Points, in no order, along strands that fork, close into loops and pass close to each other.
Two points are linked if the straight distance between their rows is under 78.4. Some points are linked to none.
(171): [-15 -41  -1 -17 -20  -6  11  27  19 -37 -14 -12  21  24  -7  -1  29  41
  17 -34   8 -10 -18  23   4  18 -17  18]
(751): [  0  -4 -12  -2 -27  20  15 -14   5  25  -2   2   8 -18 -25 -20  -9  -2
   3   9   6  -5  10  35  23  10  -2   2]
(571): [  5 -15 -45 -20  -1  50  19  41  -2   6 -17   3  51 -10 -25  16   8  21
  14 -28   7 -11  -5  53   3  15  -7  41]
(686): [ -7  -8  26   7 -23 -25   2 -49  38   1  -1 -12 -11   6   2 -32 -24  -8
   3  22   1  -1  22   6  13   6  -4 -37]
(334): [  2 -20 -18  -6  -6   9   2 -11  20  40 -14 -34  18  10  17  -8   2  14
   6  33  -5  29   4  26 -11 -24  -9   8]
(732): [ 22  24  -4  -4  15 -11   0 -26 -11  27  14 -18   3 -12  -7  -6 -10 -53
  -5  19  -1   1  22 -23  13 -11  -2 -25]
(438): [  4  44  12  37   1 -21 -10 -59  11   9  36   5  11 -12  18  -2 -42 -44
 -16  29   2 -10  51 -15  12  -4   9 -27]
(415): [ 13  -6  25  -4   7 -41  -2 -23  16   5   5 -29 -17   9   6 -20   4 -30
  -2   7 -10  -5  -4 -51   6 -11 -14 -43]
(800): [ 18  11  -8   1  16  30   5  37 -13   2 -17   0  14 -29  -2  23  -1  20
   0  -4 -10   2 -21  -4 -14   4   5  17]
(127): [ 33   2  -8 -14  42  -8  -2  35 -15  21 -14 -34   9   1  20  17  15  -7
  -5  12 -23  34 -32 -43 -30 -30  -2   0]
(106): [-12  57  21  20  -7  -4 -13 -35  23 -23  -5  21  29 -21  29  11 -63  20
   7  49   9  14  39  37 -10   9  36  11]
(25): [-19   9 -30 -17 -13  25  10  -2  21   8 -17 -23  62  -2   8  18   0  32
  18  19  11  29  14  75  -1   0   4  37]
(884): [  8  43 -20   6 -10  35   8 -21   5  33   1   7  38 -29   0   1 -45  -4
  10  41   7  16  27  51   8   5  27  16]
(424): [-23  27  19   3 -16 -12  -2 -41  38 -18 -13  -6  27 -10  19   1 -46  27
  11  41   4  27  33  46   4   8  19   0]
(235): [ 24  -3 -48 -30  25  17  -2  19 -30  81 -15 -29  24   5   1  12  17 -27
  -2  12 -23  28 -13   3 -19 -41   4   5]
(789): [  2 -57  14  -9 -22 -26   8  25   3 -19  -2 -12 -26  34 -10 -32  37  32
  13 -39  -1  -8 -52 -27   1   8 -11 -19]
(333): [ -5 -44  -6  -5 -10  -4  -6  -6  23   6 -15 -36   8  21  22 -13  18  30
   9  16   1  22 -12  14  -2 -19 -20   2]
(888): [ 34  28 -24 -16  26  -4   2  -7 -17  48  12 -22  17 -11  -8   7  -7 -58
   4  19  -9  15  15 -20   4 -24   6 -15]
(512): [ 15 -50  -5   4   9 -10 -16   9   9  11 -17 -48   1  24  34  -6  27  29
   6  13 -10  23 -30 -16 -18 -31 -21   0]
(228): [ 14  -1 -48  -6   0  54  20  33 -17  30 -16   6  33 -24 -27  11   6   5
  10 -14  -6  -1  -9  38   8   5   0  25]
(605): [-22 -50   6 -11  -4 -22 -14  24  26 -55 -19 -35  23  39  17   4  36  56
  15 -27  10   3 -26  19  -5   1 -26  20]
(700): [-10  18   5   3  -6  26   5  16   5 -34 -14  19  10 -27   3  26 -16  39
   5 -11  10 -15  12  28 -11  23   7  30]
(736): [-15  61  24  45  13  -2 -16 -33   7 -18  29  43   9  -9  35  23 -45 -14
 -32  34  -5  -2  41 -21 -23   0  24   1]
(169): [ 43  -3 -16 -38  48  -4 -19  27 -49   5  20  12 -21 -14 -13   9  21 -64
   0 -17  -6   7  -1 -50  19 -14  -6  -2]
(824): [ 18 -31 -42 -11   9  28   4  23 -19  59 -17 -31  19  11   0   2  28   1
   5  -1 -12  19 -26  11 -11 -34 -15  11]
(18): [-27 -19   1  17 -42  11   9  -5 -17  -7  22  41 -36   3 -36 -23  11   0
  -3 -34  25 -36   5  20  25  26  -3  -1]
(778): [ -7  56  15  41   8 -14 -14 -53   6  -4  46  34  15  -5  26  14 -35 -41
 -36  25  -4  -4  54 -21  -3  -3  13  -9]
(667): [ 17 -14  28   6  20 -40  -9   5  31 -15 -18 -35  -4  15  32  -4  -4  16
  -6  21 -24  20 -21 -47 -22 -19 -10 -25]
(828): [-37 -11  -2  -1 -22   3  17  36  -7 -60   0  28 -11  30 -35   6  15  36
  18 -64  36 -52   1  24  -4  33  -5  31]
(472): [ 18 -31 -11 -22  12   3  11  31 -33  12  -7 -12 -18   4 -22 -19  40 -18
   3 -36 -14   0 -50 -32  10  -3 -13 -11]
(244): [ 16 -33 -22 -13  10  11  10  26 -14  29 -17 -27   3   8  -9  -4  29   2
   6 -11 -17  12 -40 -11  -6 -14 -17   4]
(875): [ 20   8 -41 -12  13   9  -9  -5  -4  87 -10 -34  36  13  21   6  -2 -15
   1  35 -14  31   3   6 -34 -42  11   3]
(148): [ -1 -29  33   3  -1 -35  -8   0  36 -34 -22 -20 -13  11  21  -9  -2  32
   1   9 -15  15 -16 -21 -13  -5 -10 -20]
(166): [-48  10  22  -5 -18 -25  -3 -37  50 -39 -22 -22  29   4  14   4 -23  38
   6  19   9  30  19  56   6   4   0   0]
(291): [ 20   1 -45 -23   9  32   8   2 -40  64   0  -6   6 -15 -39  -5  11 -56
   4  -3 -12   2  -2  17  27 -16  -3 -12]
(570): [ -6 -31  32   5 -19 -30   3  23  -9 -35  -4   3 -46  16 -10 -20  20  24
   7 -36  -1 -22 -41 -37  -3  18  -6 -21]
(126): [-57  10  13  32 -33  15   3  -9   2 -47  11  50 -38  12 -12  13  -7  22
  -6 -20  25 -32  33  42   3  27   4  37]
(96): [ -2  48  -5  17  23  18  -9 -22 -23  13  34  49   6 -19   4  22 -10 -46
 -41   9   2  -3  24 -12   7   1  14   8]
(484): [ 14  10 -25  -3   2  15   7 -12   7  64 -11 -28  31   1   6  -4 -15  -7
   6  35 -11  29   4  19 -14 -24  10  -1]
(464): [ 16  47  26  21  23  -7 -18  18  20 -26 -16   2  19 -22  38  27 -35  31
   2  37 -10  16  -3 -32 -39  -2  23   3]
(865): [ 35   8  -4 -33  44  -7  -6  31 -41   2   2  -6 -13 -14  -8  12  18 -38
  -1 -13 -14  13 -19 -53   4 -15  -5  -4]
(646): [  8  21  -5 -21  45  21 -20  24 -50  -7  29  56 -22 -16  -2  34  21 -47
 -36 -24  -8  -3  -3 -38  13  -2   4  18]
(856): [-17  25  11  12 -13  21  -2 -14   5 -27   2  32  -1 -28   5  14 -28  28
  -4  13   7  -9  27  33  -2  19  14  23]
(68): [-51  -2  14  34 -27  16   4   4  -4 -49  18  56 -62  25 -13   6   6  19
 -16 -28  20 -33  14  20  -2  26   5  28]
(88): [ 13   2 -51  -8  -3  49  22  14 -27  63  -8   1  23 -23 -39  -7   1 -29
   6   1  -7   0  -5  39  24  -8   3   4]
(698): [ -6   8   9  -4   4  -9  -7  -2  41 -26 -23 -23  32  -1  36  19 -17  47
  10  33  -4  39   3  31 -23  -1   9  18]
(675): [  7   8  34  11   8 -50 -13 -30   0 -12  30  -3 -31   3   5 -11  -1 -43
 -13  -7   0 -20  17 -53  13   0 -12 -38]
(248): [-15 -32   4 -11 -31  -7  13   7  18 -20 -10  -1  -4  13 -22 -19  18  28
  16 -25  13 -15  -9  22  13  19 -12   1]
(606): [  1  19  25  27 -11 -28  -5 -52  23   4  19   2  -8  -6   6 -16 -33 -26
 -13  26   2 -16  36  -6  14   1   0 -33]
(689): [-16 -11   1   2 -37   8  16 -10   6  -2   2  12  -8  -8 -28 -20  -5  10
   4  -9  16 -20  11  31  23  21  -6   2]
(604): [ 15 -28  20 -15   3 -38   3  -9  -3   5   5 -28 -32  21  -5 -32  29 -28
   0 -14  -7  -3 -29 -55  13  -7 -15 -44]
(483): [-45   4  33   7 -13 -17  -9  14  20 -82 -21  17 -29   5   3  24 -11  50
  11 -24  12 -18  12  23 -16  23   3  20]
(677): [ -3 -66  -3  -9 -28 -13  11   7   5   9   2 -22 -19  39 -14 -45  46  12
  18 -30   4  -3 -48 -19  17   2 -16 -23]
(595): [ 18  27  18   5  24   4  -7  30  -4 -23 -15   3   3 -29  21  33 -13  29
  -6  12 -12   2 -17 -32 -25   0  15  13]
(914): [-23  -2  -7  -9  -3   2  -2   3  30 -22 -23 -38  49   8  26  19   8  44
  14  19  11  31   5  58 -10  -6  -3  27]
(392): [ 13 -23 -10   1  16 -25 -14 -24  19  47  -7 -55   9  28  38 -12   6  -6
   2  37 -16  26   2 -26 -25 -46 -15 -19]
(399): [  0  64  21  41   3  -1 -22 -33  16 -16  14  31  25 -20  37  16 -66   4
  -8  49   1   5  39   5 -21  -1  32   3]
(158): [-29 -31  27  11 -38 -27   5  15  -3 -45  10  22 -56  31 -23 -24  18  31
  13 -46  17 -33 -16 -11   4  21   1 -19]
(14): [  5 -17 -12  -6   0  28  14  52 -23 -28  -9  19  -5  -5 -20   9  17  26
   9 -58   2 -36 -31  -7  -4  21  -6  23]
(212): [-16  13  14  13   1 -12  -5 -37 -25   9  48  42 -37   7 -14  -6  13 -64
 -41 -14   8 -22  24 -20  20  15  -4 -12]
(224): [ -7 -58  -7 -10 -30  -7  13 -18   8  29   3 -21 -19  31 -21 -50  36  -6
  12 -12   6  -4 -26  -4  22   2 -19 -32]
(49): [ 25   5  -5 -27  42  -1 -23  15 -47  -6  37  48 -26  -6  -6  17  25 -66
 -23 -26  -4   1   4 -50  20  -1  -6   7]
(369): [-18 -30  22  -4 -38 -23   5 -41  38  -3  -2 -10 -18  16  -8 -39  -3   5
   8   7  13  -4   8  17  23   9 -10 -32]
(451): [-30  -1  36   9 -19 -21  -6   0  23 -54 -14  13 -26  -5   2   9 -12  40
   6  -8   5 -10  12  14 -10  18   4   5]
(131): [ 23  47 -32   4  10  23   5  -9  -7  56  -1  -7  38 -16   2   8 -36 -27
   9  40  -6  18  16  19 -11 -11  30   6]
(313): [ 28   2  14   2  33 -20  -4  21  10  -1 -19 -34   7   3  32  15   2  10
  -3  24 -23  25 -25 -52 -30 -23   1  -9]
(901): [  2  17  20  14   8 -35  -9 -38 -11  -2  44  20 -31   0   0  -5   4 -60
 -28 -10   7 -20  29 -41  20   1 -10 -25]
(114): [ -6  -3  33   8 -11 -20  -4  -5  23 -33 -14   3 -19  -8  12  -2 -19  29
   0   8  -5  -4   2  -3  -8  10   1  -6]
(723): [ 18 -27  10 -26   7 -21   9  14 -32   6   9  -9 -32  13 -21 -32  38 -27
   8 -34  -5  -4 -43 -46  20   0 -13 -31]
(704): [ -2  22 -23   7 -22  38  12 -22  -7  31   3  17  22 -33 -17  -7 -28  -6
   1  20   8  -5  29  54  24  12  12  15]
(589): [-20  37   8  30 -10  28  -6 -26  -3  -7  16  52  -4 -30   5  13 -34   7
 -24  20   8 -14  33  28   0  15  17  22]
(54): [ 27  14 -44 -32  26   7   6  -8 -34  69  11 -15   8  -8 -27   0   4 -73
   5   7  -8  10  14  -1  21 -27   0 -14]
(348): [-17 -18  -6  -9 -10  17  15  50  -8 -47  -6  23   5  15 -26   8  16  39
  20 -65  21 -45 -14  15  -9  29  -5  37]
(5): [-21  -3  14  25 -23  -1   1 -23 -28   6  37  45 -54   7 -26 -24  18 -34
 -28 -23  17 -31  10   0  22  22   0 -16]
(138): [ 12  31  -7  -2  39  31 -17  30 -47  -7   8  36  -9 -31   0  39   7 -13
 -25 -11  -5  -6 -16 -27   0  -1  10  17]
(567): [ -8 -42  -4  -8 -36  -4  11 -40  23  33   4 -23 -15  21 -17 -51  16 -15
  13   4  10  -2   2  12  27   3 -13 -35]
(809): [-35 -16  27  31 -27 -10  -1  11 -11 -50  15  42 -68  24 -14  -9  10  25
  -3 -35  16 -34  -6  -7  -4  21   3   0]
(206): [ 15  -5 -18  -6  15  38  11  54 -23 -13 -16   8  10 -22  -9  22  12  22
   2 -34  -7 -14 -34  -6  -8  12   1  24]
(264): [ 38  12 -12 -31  48  -5  -3  34 -30  20  -6 -26   7  -6   3  21  15 -28
   3   5 -18  25 -19 -52 -11 -28  -1  -4]
(873): [ 12 -20   4  -1   7 -26   0 -30  21  30  -3 -43  -5  23  11 -21   5 -20
   0  25 -12  12   0 -30  -2 -22 -16 -37]
(144): [ 12  37  16  10  15  -4 -13  13  34 -26 -28  -8  37 -13  43  25 -36  41
  15  44  -7  36   1   7 -39   0  31  16]
(180): [ -5   2 -21 -12  -1  41  16  39   2 -21 -16  13  39 -19 -16  26   1  35
  10 -29  13 -21   3  43  -3  23   0  45]

How many points has the smallest loop of links through each point below? Write 0 if it is on no loop.
(751): 19
(224): 0
(144): 0
(856): 0

A piece is all that can be reached along the links. How many separate loops has the piece of each point below (a circle has one, a figure eight two, a Y none), and how many tips (points with one link)?
(667): loops 0, tips 2
(789): loops 0, tips 2
(171): loops 1, tips 3
(698): loops 0, tips 2
(571): loops 0, tips 2

A fork is a point with three links, a tip a point with one. Leave the first point through the second and follow the links. Name the first fork or tip that comes.
(828) / (348): (25)
(589) / (856): (732)
(604) / (723): (484)
(451) / (114): (138)
(789) / (677): (166)
(291) / (88): (589)
(824) / (244): (415)
(138) / (646): (483)
(438) / (606): (126)

Name the points in between on the shortest way along the links from the first point to the second, in order.
(605) / (334): (171) (248) (689) (751) (704) (884) (131) (484)
(675) / (334): (415) (604) (723) (472) (244) (824) (235) (875) (484)
(778) / (126): (438) (606) (686) (369) (567) (224) (677) (789) (570) (158) (809) (68)
(667) / (169): (313) (127) (264) (865)
(348) / (144): (14) (206) (800) (595) (464)
(873) / (689): (415) (675) (901) (212) (5) (18)
